Each row is a point on a tangle of strands that fork and nearly touch. The rows are in no order.
(in the rows, 128 means zero)
Points whose rows are less than 127 apart are linked; no others are. Some points are linked to none.
Z412: [ 81 129  60  76 146  63 148  82  54 138 172 134 134 148 131  70 126 120
 127 145 108 137 106 100 142 123 132  73 119]
Z531: [124 137 113 152 119 143 107 139 162 100 149  77 162 158 125 102 160 176
 151 170 138 118 176 119 151 141 141 148 158]
Z837: [196 117 149 134  76 152 153 142 139 129 101 163 150  98 144 172 104 164
 130 131 152 166  91  88 134  82  52 186  94]
Z264: [141 118 117 143 104 154 131 153 194  74 137 115 198 155 134  93 114 162
 151 150 141 156 146 123 145 135 146 162 155]
Z890: [169 172 122 135 104  90 156 118 119 208 132 157 117  93 153 176 105 176
 131 109 143 122  78  87 116  85  88 132 131]
Z731: [190  91 136 145  88 171 121 136 177 130  86 162 190 128 143 158  89 139
 115 142 155 164 107 142 153  85  87 177 103]
Z921: [121 133 140 153 130 168  82 161 173 128 149 103 132 121 127 100 150 130
 147 115 143 121 168 136 107 185 189 134 128]
Z896: [148 155 116 124 153  69 176 110 133 237 107 189 112 102 171 171 119 168
 105 104 158 123  75 120 115 109 122 114 170]
Z845: [191  71 169 151  96 156 122 105 141 115 111 102 155 103 156 165  99 114
 122 140 117 137 129 104 146  85  52 163 149]
Z19: [104 141 143 132 119 132 139 124 113 126 155 120 132 143 129 100 156  82
 131 107 136 103 112 162 133 119 183  99  72]
Z960: [106 123 123 158 117  99  84 130 147 161 123 125 127 127 117 134 108 152
 141 123 126 138 134 118  99 131  86 161 140]
Z124: [117 118 142 131 140 196 106 113 185  68 133  98 132 169 118 136 144 123
 109 152 164 127 138 127 118 129 133 139 147]
Z776: [172 153 152 132  69 178 150 139 145 100  73 130 107  90 144 182  87  96
 143 142 122 144 154 108 125  98  63 169 130]
Z623: [ 79 107 100 133  92 149 121 172 141 134 171 142 178 155 116  19 141 164
 114 113 127 153 142  94 154 151 167 127 170]
Z997: [128 148  94 113 161  90 144 131  71 201 105 165 109 110 128 169  83  86
  82 111 120  86  93 133 120 114 112  96 124]
Z830: [187  83 172 172  97 143 148  98 174 155 121 110 161  85 169 179 109  99
  98  99 146 154 139 152 129  80  98 144 142]
Z610: [117 139 108 128 154 119 135 127 141 104 158  87 124 212 102 108 198 171
 145 171 142 107 147 117 150 143 149 101 145]
Z754: [159  97 112 151 106 115 165 167 199 146 116 187 183 126 161 106  95 172
 143  92 145 163  93 106 151  89 151 157 135]
Z130: [150 143 166 106 134 125 151 103  61 115 115 117  83 109  98 201  88 113
 126  97  80 119 120 122 107 108  79 108 130]
Z199: [105  95 102 143 160 170  93 161 169 112 165 127 139 138 141 111 171  87
 129 115 144 140 143 170 103 153 229 109 136]
Z353: [137 106 149 139 120 214 120 164 221  55 131 127 161 157 116 109 141 124
 126 162 134 144 145 140 128 140 182 146 149]
Z67: [212 102 156 158  82 170  93  92 142 141  91  86 172  88 150 150 108 149
 119 165 149 156 154 122 159  95  52 188 120]
Z335: [ 78 143  84 105 156 125  92 115 131 138 155 122 151 156 118  90  92 162
 123 126 142 113 138  99 105 160 164 101 131]
Z602: [103 107 138 142 120 193 100 189 193  79 130 154 149 117 141  97 130  97
 141 129 128 153 138 152 114 140 240 147 161]
Z475: [ 77 101 121 127 169  86 114  97  92 135 155 112 125 149 128 105 161 123
 126 145 118 107 126 108 127 174 129 115 148]
Z78: [ 96 149  89  98 117  63 130 143 106 136 131 174 116 143 118  81 111 134
 181 112  92 127  96 100 141 123 144 123 103]
Z271: [102 178 107 116 150  93  83 144  82 141 136  96  99 155  97 145 149 139
 173 159 102  96 158 149 120 166 143 122 103]
Z307: [162 163 152 152  94 150  66 122 153 119 104  69 102 122  91 124 150 188
 171 188  99 120 189  98 131 142 110 165 140]
Z30: [121 115 103 151 118  48 132 153 161 195  99 156 163 128 161 117  90 145
 116 110 149 141 127 135 146 101 134 151 178]
Z288: [ 81 134 103 120 129 132 115 181 129 123 140 133 136 175 111  31 165 158
 120 113 106 135 162 137 161 189 191 113 174]
Z725: [184 136 159 150  97 170 100 105 168 111 117  67 122 128  81 128 147 141
 139 185 111 124 160  92 129 108  75 140 133]
Z250: [132 148 135 109 164 127 149 109  50  92 164  94  78 162  72 156 185 116
 126 164  76 109 121 130 135 146 106  77 132]
Z114: [141 147 144 154 113 151 124 102 148 172  65 114 107  56 129 155  96 123
 111 125 139 130 176 167 102 127 114 140 138]
Z760: [ 77 119  61 127 143 104 156 130 147 137 145 170 178 139 144  94 108 105
  88 117 156 158 121 168 114 114 145 101 139]
Z443: [127 149 111 103 194 113 158 116  10 136 131 123 119 135 105 164 112  47
  96 113  85  87 106 125 120 131 119  90  99]
Z224: [146 169 147 140 138 184 127 116 147  95 147  83  98 111 105 146 186 141
 124 154 143  92 164 128  97 166 139  94 114]
Z750: [ 87 124 130 101 158 164 111 111 151  84 144 125 118 164 100  96 130 135
 121 136 142 102 112 115 116 149 146 105 140]
Z148: [ 92 149  86 100 171 113 119 148 109 134 145 140 117 171  80  47 154 137
 123 154 102 101 139 130 131 190 185  77 148]
Z253: [141 155 147 122 119 152  74  89  88 104 124  45  74 139  87 179 154 162
 138 176 126 102 166 122 128 110  95 129 137]
Z165: [124 132 132 140 138  98 149 106  93 153 161 106 149 128 152 153 124  98
 116  92 144 107 133 173 135 115 128  92  86]
Z579: [142 131 187 161 123 162 138  91 152  97  81 116 139 115 122 177 117 130
 129 111 133 131 136 144  91 108 125 161  87]
Z25: [132 116 144 114 156 131 138 105 107 151 105 156 111 112 150 181  78  72
  94  69 123 107 105 149 121 108 128  96 137]
Z807: [117 153 159 145 103 164 135 115 181 126 117 127 140  85 132 130  97 142
 126 141 133 132 156 180 109 146 133 131 152]
Z220: [ 96 121 121 144 108  87 149 131 129 173 111 175 146 118 171 135 105 111
 124  91 152 149  99 170 148 100 126 155 144]
Z415: [131 124 140 130 105  78 157  98  77 120 161 116 137 131 114 146 120 157
 147 148  94 130  96 111 115 112  94 124 116]
Z914: [132 112 126 132 161 162 154 152 167 105 168 110  96 197 101 104 239 147
 124 160 155 101 129 133 170 146 190  90 156]
Z373: [151 132 117 127 147  85 141  93  64 169 104 124 102 110 130 219  92 136
 129  96 125 132 117 122 108  79  77 133 140]
Z268: [154 104 210 139 104 203 121 145 190  79 143 105 115 142 133 153 165  95
 141 122 119 131 147 147 125 121 159 118  94]
Z910: [ 76  79 110 125 183  70 137 109 115 133 126 141 139 144 143  97 145  86
 118 111 125 137 109 157 131 161 152 111 131]
Z861: [129 126 162 139 133 125 125  94  91  99 128  89 126 164 128 172 151 102
 120  94 131 121 145 158 133 100 113 118  93]
Z813: [150 124 165 129  80 138 178 147 150  96 134 184 131 108 132 110 105 108
 128 122 120 139  79 116 141  89 108 125 110]
Z156: [154 119 130 134 114 112 127 111 134 163  88 130 110  98 162 201  86 126
 129 103 151 143 115 124 147  77  65 164 156]
Z538: [146 122 169 142 104 133  81  91 123 125 132  64 139 128 131 134 134 177
 121 140 156 123 149 139 149  92  99 142 107]
Z479: [147 143 123 152 135 125 124 141 141  72 124 100 119 129 128 129 128 145
 177 134 115 124 150  87  92 137 141 161 118]
Z68: [135 137 169 110  89 179 135 148 140  58 101 121  93 108 128 151 115  79
 138 137 105 126 141 110 117 117  99 129 132]
Z953: [144 139 101 135 133 117 135 157 123  90 126 132 122  91 153 139  98 136
 150  97 161 135 137 116  89 133 112 147 119]
Z223: [ 86 133  82  80 154  50 154 135  89 198 130 179 120 137 144 111 102 121
 159 111  93 143 101 135 149 156 145 111 115]
Z622: [147 123 170 108 111 160 158 133 118  98 124 139  91 103 132 172  88  92
 113 100 115 133 127 157 112 110 113  91 117]
Z132: [ 91 109  91  81 196  61 124 117  76 209 136 149 153 141 139 117 117  93
 123 150  83 128 103 157 155 203 150 102  85]
Z985: [108 115  83  84 190  78 163  89  23 129 160 122 129 152 121 111 148  67
 106 117  93 128  91 123 140 122 113  73 103]
Z594: [ 81 107 129 128  93 143 129 129 166 106 170 135 159 153 138  34 151 116
 104 134 155 154 117 135 164 128 156 120 126]
Z303: [177 163 134 143  87 110 168 128 120 157 103 163 116  80 124 192 107 184
 141 139 126 156  74  75 125  55  65 177 108]
Z18: [165 121 108 151 124 123 148 168 178 130 109 160 165  95 169 135  93 134
 152  87 169 157 119 134 104 103 135 139 140]
Z893: [129 120 141 113 161 122 141 135  46  83 129 139  82 133 120 148 140  50
 100  80 113 107 112 130 117 113 118 106 103]
Z109: [ 70 138  84 105 148  49 107 107  95 212 135 157 121 117 143 167  95 165
 125 124 121 135 103 116 103 147 101 135 152]
Z185: [116 149 152 157 132 125 132  81 100 146  94 124 111 104 128 179 118 118
 128 107 120 108 116 114  85 132 104 160  88]
Z252: [111 114 156 122  90 156 152 139 165  85 137 150 132 125 145 101 128  86
 129 119 127 122  94 153 136 103 179 121  88]
Z729: [175  72 180 160  88 195 137 124 193 120 131 135 160  82 163 157 130  99
 126 114 134 168 129 155 112 111 116 155 111]
Z436: [ 93  74 104 139 118 127 117 132 165 121 147 161 176 118 146  62 116  88
  89 108 163 150 117 167 134 102 183 114 155]
Z697: [107 175 133 114 112 144  82 141 106  92 123  84  78 152  96 141 144 139
 168 155 117 111 162 133 145 122 115 130 126]
Z838: [134 119 158 150  99 154 115 109 195 148  85 135 167 144 130 162  92 133
 137 117 149 151 127 146 133  93 121 157  99]
Z82: [125 122 146 133 164  92 110  77  66 134 140  81  99 114 127 152 128 121
 111 136  98  82 129 119 121 158 111 101 147]
Z374: [133 132 157  99 124 109 159 115  76  59 144 119  93 157 104 128 149 127
 153 145  92 122 117 110 135 121 104 101 110]
Z714: [ 88 144  74 108 160  57 109 148  98 236 120 170 163 122 136 117  89 189
 101 110 128 126 136 120 105 173 141 133 162]
Z728: [ 97 118 138 114 106 127 107 186 129 100 122 164 105 133 127  78 143 126
 155 108 127 134 120 127 130 149 144 157 110]
Z448: [140 139 137 141 124 128 117  90  65  92 167  70  94 154  56 185 175 131
 132 162 104 113 141 109 121  88  71 101 127]
Z690: [134 122 129 132 119 122 123 133 171 201 102 173 118  94 182 180  92 112
 116  84 175 142 104 146 153  89 112 149 153]
Z962: [ 81 156  84 124 151 105  90 119 122 182 127 134 166 113 143 117  79 172
 102 103 146 116 163 127 100 172 158 140 152]
Z773: [117 110 158 111 141 131 119 171 126  56 145 135  80 144 139  87 188 130
 158 119 120 129 125 114 125 186 155 133 118]
Z263: [147 148 101 124 162  92 173 160 137 178  98 203 131  87 165 153 105 156
  91  74 171 122  74 136 114 112 160 104 138]
Z755: [126 128 118 112 198 118 128 108  83 138 176  72  93 171  94 147 220 115
 114 180 111  87 137 146 144 182 134  76 133]
Z792: [ 82 126  62  66 191  90 166  90  70 127 166 128 125 160 109  34 158  85
 126 157 103 129 119 116 151 166 172  70 115]
Z460: [143 151 147 121 140 194 129 165 169 105 156 102  72 159 103 129 224 165
 135 154 155  99 162 143 144 172 150 107 138]
Z231: [169 111 188 146  71 194 114 158 202  92 132 127 133 105 157 130 137 108
 153 140 126 153 141 121 136 136 118 172  93]
Z799: [165 126 154 135  96 145 116 105  87 100 140  70 125 146 101 170 131 135
 120 124 127 144 149 116 132  67  58 121 111]
Z534: [ 89 100  92 114 178  57 161 106  94 191 138 153 155 135 170 146 139  65
  99  96 139 154 111 168 130 142 126 118 122]
Z693: [127 132 143 132 173 149 139  94 107 111 158  83 119 154 117 140 189 103
  99 132 142  92 133 152 107 168 137  79 127]
Z843: [149 113 118 134  62 150 150 183 170 132 128 181 158 106 141  84  83 145
 133 125 132 149  91  84 142 111 111 161 133]
Z618: [170 108 160 148  79 172  66 107 169 127 101  88 167 111 140 108 114 170
 116 168 157 128 166 132 159 120 112 174 134]
Z481: [111 134 132 104 155  64 142  96  51 152 142 128 111 110 133 155 117 132
 142 126  89  97  85 104 107 150 124 115 112]
Z723: [ 76 145  73  88 176 145 114 139 111 118 154 131  91 191  98  63 217 142
 120 151 141  98 130 118 167 176 203  98 144]
Z392: [147 108 161 102 143 148 147 150 115  54 157 118  76 153 115  90 181 104
 144 139 118 111 116 103 141 137 150  76 116]
Z664: [ 79 137 106 113 145 125 132 189 122 135 133 179 119 127 102  51 140  94
 142  96  98 143 129 150 111 178 186 124 110]
Z897: [ 87 135  84  94 188 116 146 141 103 124 145 163 119 130 110  35 144  79
 127 132  99 118 117 146 133 190 179  84 108]
Z15: [217 110 186 154  82 189 124  99 169  80  83  99 126 102 108 158 136 111
 129 178 105 150 171 109 119 111  66 169  95]
Z360: [140 159 107 152 102 162 107 131 165 158  59 120 130  72 121 132  67 170
 125 127 148 133 183 122  97 122 128 175 161]
Z846: [122 152  84 112 153  67 138 141  98 159 112 177 130  78 145 118  80 144
  89 111 147  94 100 124 111 120 134 112 137]
Z229: [132 145 131 153  93 147  80 172 143 110 110 106 132 138  98  92 135 195
 156 152 117 147 174 122 146 152 109 183 149]
Z37: [174 155 109 143  79 166 112 153 173 120  60 137 131  88 135 146  62 152
 150 142 140 147 151 106 131  92  95 203 136]
Z378: [101 129  93 132 104  40 139 137 123 174 129 168 154 136 134  88  97 167
 154 136 117 143 104  98 151 100 120 149 151]

A fork is a point with three links, a tip a point with one. Leave the first point through the second and follow the links. Name the first fork or tip that comes.
Z25 / Z997 | Z185
Z838 / Z731 | Z622
Z130 / Z373 | Z132
Z861 / Z165 | Z479
Z953 / Z18 | Z799

Follow the links from the first point to the second, and from the first to the third. Name the last point that the two ways share.
Z830 / Z594 / Z252 | Z799
Z229 / Z481 / Z19 | Z250
Z723 / Z910 / Z843 | Z374
Z714 / Z481 / Z67 | Z250
Z538 / Z910 / Z897 | Z374

Name the points in between on the shortest way along the links from the first point to the second, in order.
Z610 / Z618 | Z914 Z460 Z224 Z693 Z755 Z250 Z448 Z799 Z538
Z231 / Z148 | Z729 Z830 Z845 Z67 Z618 Z538 Z799 Z448 Z250 Z374 Z392 Z773 Z728 Z664 Z897
Z25 / Z223 | Z622 Z130 Z373 Z156 Z690 Z220 Z30 Z378 Z78
Z579 / Z690 | Z838 Z731 Z837 Z303 Z890 Z896 Z263 Z846 Z997 Z25 Z622 Z130 Z373 Z156
Z953 / Z714 | Z18 Z754 Z843 Z813 Z252 Z19 Z165 Z861 Z799 Z448 Z250 Z755 Z693 Z224 Z460 Z914 Z610 Z531 Z264 Z353 Z124 Z750 Z335 Z962
Z443 / Z436 | Z985 Z412 Z792 Z897 Z148 Z288 Z623 Z594
